A landscape with many peaks, sampled at points; each row gives a point and its height.
From any point a climber steps to the highest of the 2 points nearest to it. It stops when none of these is higher. Distance is the straight distance between rows; heights are no part of it.
z_483 height 263: [129 141  88 163 130 132 139 121 116 175  99  98 179  63 135 144  62  99
  98 164]
z_437 height 343: [150 102 196 126 172  83 119 168 110 101 154 137 108 112  96 148 138  97
 126 105]
z_668 height 330: [107 183  98 144  92 146 157 113 159 133  91 151 117 165 102 132 131 105
 117 107]
z_229 height 523: [136  84 129 128 173 142 163 108 122 122 151 137 107 111 161 142  99 130
 150 148]
z_627 height 320: [ 96 103 145  59 112 110 163 128 109 147 110 118 105 159 149  82 100 125
 114 125]
z_86 height 346: [147  82 123 160 157 127  73 144 118 115 164 118 144 133 130  98 150 151
 160 135]
z_186 height 600: [137 116 158 120 176 109 190 152 119 125  88 108 137  84 105 188 124  56
 107  74]
z_509 height 544: [135 112 145 118 156 101 110 136 140 101 105 165 130 127  90 122 150 149
 156  57]
z_26 height 214: [118 144 117 165 155 147 162 123 145 103 132 153  89 189  80 137 178  81
 144  74]
z_512 height 332: [124 122 117 134 146 139  95 131 150 133 140 163 117 117 129 163 106 190
 159 138]
z_385 height 281: [158 148 153 143 113 141 124  89 134  81 159 153 110 163 151 128 181 110
 150 133]
z_273 height 366: [114  67  82 123 188 165 152 155 138 156 120  57 146  72 112 180 127 170
 144 122]
z_779 height 368: [125 110 123 106  99 150 168  81 120 121 134 101 115 149 191  87 125 130
 128 163]
z_566 height 527: [114 125 163  70  85 116 120 145 101 140 165  74 115 142 153  97 128 152
  90 190]
z_673 height 422: [128 174 100 135  98 128 122  93 152 148  79 205 145 119 166 139  72 142
 137 131]
z_90 height 644: [120 122 102 165 139 166 116 136 145 119 181 114 105 155 118 154 162 148
 149 149]
z_504 height 155: [121 132  82 198 184 154 140 135 149 129 136 147 121 164  81 134 172  88
 166  74]
z_628 height 439: [133 107 149  66 107 160 148 106 141  80 140  81 108 118 160 131 184 198
 132 151]
z_716 height 441: [176  82 155 157 187 108 123 108  98 101 131 131 159  88 131 126 146  86
 159 108]
z_284 height 288: [100 131 127  65  94 111 156  96 121 156 103 164  92 185 158  63  96 134
 134 119]
z_644 height 259: [107  95 112  93 127 127 165 125 130 135  87 107 123 144 131  91 121 120
 124 100]
z_895 height 104: [156 180  77 214  99 164 100  93 142 122 120 142 177 146 142 128 158  82
 144 128]
z_476 height 190: [ 93 155 128  96  75 134 124 168 137 136 109  82 131 146  95 124 143 146
  82 139]
z_681 height 262: [114 139  90 128 102 167  99 130 166 133 137 116 128 110 137 164 127 211
 138 167]
z_473 height 225: [125 139 115 111  93 129 147 118 122 146  75 109 174  67 150 123  70 119
  96 150]
z_291 height 665: [153  95 141 122 168 103  90 137 139 102  89 151 156  85  97 140 144 176
 167  63]
z_7 height 126: [149 187  98 182  73 132  81 107 134 122 122 138 176 138 142 110 143 105
 121 148]
z_683 height 380: [117 113 145  74  98 117 108 115 131 147 164 185  93 171 185  84 102 195
 150 154]
z_530 height 178: [127 172 132 128  83 158 138 118 143 108 130  98 126  92 125 167 148 134
 107 168]
z_581 height 424: [127 135 180 123 149  95 127 172 136 104 117 145 115 116  64 160 145 109
 126  75]
z_914 height 388: [115 112 145  87 103 157 129 147 138 102 176  75  85 161 131 127 182 179
 117 163]
z_532 height 479: [113 189 154  74  51 103 131 105 120 128 100 143 121 153 128  97 128 120
  94 135]
z_689 height 649: [143 141 177  82  77 104 114 114  91 119 173 112 111 150 165  84 148 137
  94 182]
z_360 height 177: [127 134 118 171 111 121  89 143 104 139 176 118 134 188 121  81 132  94
 123 153]
z_837 height 356: [ 93 129  59 152 145 173 159 136 142 173 127 105 119 131 124 141  90 129
 116 148]
z_334 height 189: [121 101 114 104 122 115 130 120 118 150  66 127 165  78 145 103  65 148
 126 119]
z_570 height 137: [123 171  64 212 142 149 101 145 134 172 134 135 154 115  88 163 111  98
 122 143]
z_906 height 331: [ 93 115 137  98 152 115 156 188 133 165 110 102 125  76 106 201  72 141
  95 134]
z_780 height 318: [136 132 104 125  89 155 132  76 139 104 139 138 120 182 178  92 168 138
 147 142]
z_15 height 364: [113  89  96 120 122 169 130 133 142 112 120  66 141 138 127 105 173 166
 140 116]
z_326 height 509: [145 107 181  51 109 128 148  99 128  84 129 121 123 100 172 104 158 190
 129 127]
z_513 height 297: [105 143  59 171 130 164 161 128 129 189 110  83 158  93 131 137  83 106
  83 162]
z_506 height 217: [115 176  99 133  98 183 136 123 168 127 124 117 122  95 116 198 122 172
 124 167]
z_290 height 445: [108  94  67 133 151 188 154 128 149 142 129  84 129 116 133 146 132 162
 142 135]
z_753 height 211: [170 121 139 184 207 110 103 130 102 147 149 142 150  58 108 181 110  89
 149 139]
z_148 height 303: [ 98 122 124 135 135 112 132 171 106 172 143 117 115 161 113 103  71  88
  97 158]
z_637 height 369: [153 122 151 154 152 132 146 117 118 100 139 109 133 104 122 141 170  77
 132 117]
z_169 height 269: [101 157  97 140 121 159 173 116 160 115 117 135  91 179  88 139 161 104
 129  88]
z_994 height 99: [126  96 106 178 188 126 126 159 116 140 131 109 142 133  81 114 147  86
 148  79]
z_781 height 222: [117 126 113 193 140 118 104 159  99 162 158 103 136 157 109  97 104  71
 107 152]
z_490 height 586: [154 122 194  58 109  93 130  99 108  88 107 134 146 100 170  84 159 158
 116 113]
z_885 height 741: [154 161 186  89  89  96 111 117 121  78 103 128 149 112 118  90 177 126
 100 100]
z_582 height 81: [147 159  55 217 145 173 125  93 143 144 129 161 152 159 150 145 151  92
 161 118]
z_672 height 589: [136 163 167  58  62  95 130 106 106 104 113 117 119 165 129  72 184 137
  99 114]
z_604 height 521: [129  87 138 132 207 115 183 140 111 139 117 123 118 109 115 157 104  80
 129  87]
z_875 height 541: [142 145 168 108  85  93  73 136 110 119 195 146 101 174 146  92 147 159
 118 163]
z_851 height 105: [106 186  87 175 103 144 103 156 139 160 122 116 151 119  86 156  99 119
  99 154]
z_743 height 27: [129  99 153 130 154 109 152 120 112 116 156 137  88 187 121  91 146  78
 132 102]
z_838 height 244: [149 161 119 162 127 133 132  93 151 105 126 193 124 150 137 155 145 106
 162 106]
z_286 height 152: [109 165 128 125  78 160 142 155 142 123 130  64 130 111  98 167 144 124
  76 158]
z_471 height 405: [106 103 147 109 124 115 119 171 101 156 169  86 121 137 129 109  94 126
  94 177]
z_934 height 491: [128 118 135 131 131 161 102 144 152  84 175 110 102 141 116 154 186 181
 152 138]
z_469 height 779: [125  94 119 153 188 120 177 128  96 149 128 130 119 114 145 123  78  83
 125 131]
z_769 height 655: [149 136 144 121 118  86  63 117 131 113 106 198 158 125 152  94 118 170
 148  99]
z_68 height 212: [145 179 146 168 122 112 127 111 141 119 143 215 101 163 129 159 104  84
 140 128]
z_751 height 314: [161 146 176 157 134 122 117 116 124  70 164 137 111 135 117 149 185  98
 148 124]
z_612 height 7: [126 112 181  89 127  97 156 138 111 114 160 115  71 193 105 103 159  85
 116 111]
z_461 height 423: [134  92 151  97 132 136 174  91 110 114 142 124 107 122 184 109 112 108
 133 160]
z_306 height 245: [ 92 133 136  63  88 101 105 164 134 132 105 105 116 160  89  91 152 180
 105  96]
z_124 height 538: [156 133 166 141 134  84  56 142 122 116 134 182 147 104 135 120 111 157
 143 126]
z_373 height 515: [132 157 115 121  89 121  95  97 149 123  63 178 168 110 148 111 106 169
 140 107]
z_588 height 308: [111  97 117  98 103 135 102 145 135 109 122  78 131 169 110  74 187 174
 128 104]
z_793 height 60: [126  96 130 169 172 102 112 142 116 132 133 161 123 164 106  93 123  84
 144  89]
z_343 height 179: [134 179 147 139  90 110  97 115 127 129 149 186 114 160 148 127 100 108
 122 163]
z_807 height 172: [152 150  98 205 174 126  96 133 111 155 139 145 165  89  95 166 114  84
 139 132]
z_852 height 153: [142 175 128 155  69 124  70 113 134 125 151 164 146 153 161 111 121 134
 124 173]
z_577 height 412: [123 116 119 123 166 118 171 159 116 175  96  89 153  44 124 211  71 106
  95 144]
z_737 height 530: [164  74 149 136 186  94  97 130 110 110 103 139 167  64 128 116 124 139
 164  90]
z_134 height 257: [ 97 118 145  84 133 133 157 169 143 149 126 125  90 110 110 177  79 163
 109 141]
z_952 height 268: [151 114 171 160 195  93 119 155 106 135 163 156 118  95  98 172  96  85
 137 128]
z_951 height 168: [117  89 116  96 126 107 116 112 121 147  71 156 156 117 166  62  76 164
 144 107]
z_278 height 188: [105 119 125  93 152 163 185 137 164 126 129 128  70 121 118 195 111 167
 140 124]
z_426 height 333: [108 142 132  59  77 108 131 100 131 146 136 175  84 197 164  79 123 170
 146 135]
z_318 height 454: [126 117 170  86 117 103  77 142 127 129 196 161  84 154 149 111 112 195
 137 160]
z_53 height 207: [118 101  87 128 129 130 128 102 134 136  92 150 147 156 150  75 112 144
 149 100]
z_402 height 319: [152 109 139 140 154 155 181 119 120  93 115  74 149  79 116 162 183  76
 130  95]
z_586 height 421: [146  92 121 150 158 117  73 133 127 129 152 160 143 115 157 119 106 164
 169 142]
z_339 height 399: [119 196 120 121  52 138 153  93 135 124 100 135 124 152 127 114 135  93
  96 135]
z_748 height 484: [147 125 136 130 185 104 169 143 113 155  84 110 162  41 107 203  96  71
 106 107]
z_685 height 327: [121  89  84 131 162 147 141 154 132 164  95  42 174  53 112 179 132 144
 116 120]

For each start below, name the point where the climber stops.
z_753 | z_291
z_530 | z_586
z_169 | z_885
z_743 | z_885
z_286 | z_290
z_334 | z_290
z_134 | z_186
z_780 | z_469
z_284 | z_689

For each start below, name every point that the climber comes to, in order.
z_570 | z_807 > z_753 > z_952 > z_437 > z_581 > z_509 > z_291
z_781 | z_148 > z_471 > z_566 > z_689
z_360 | z_148 > z_471 > z_566 > z_689
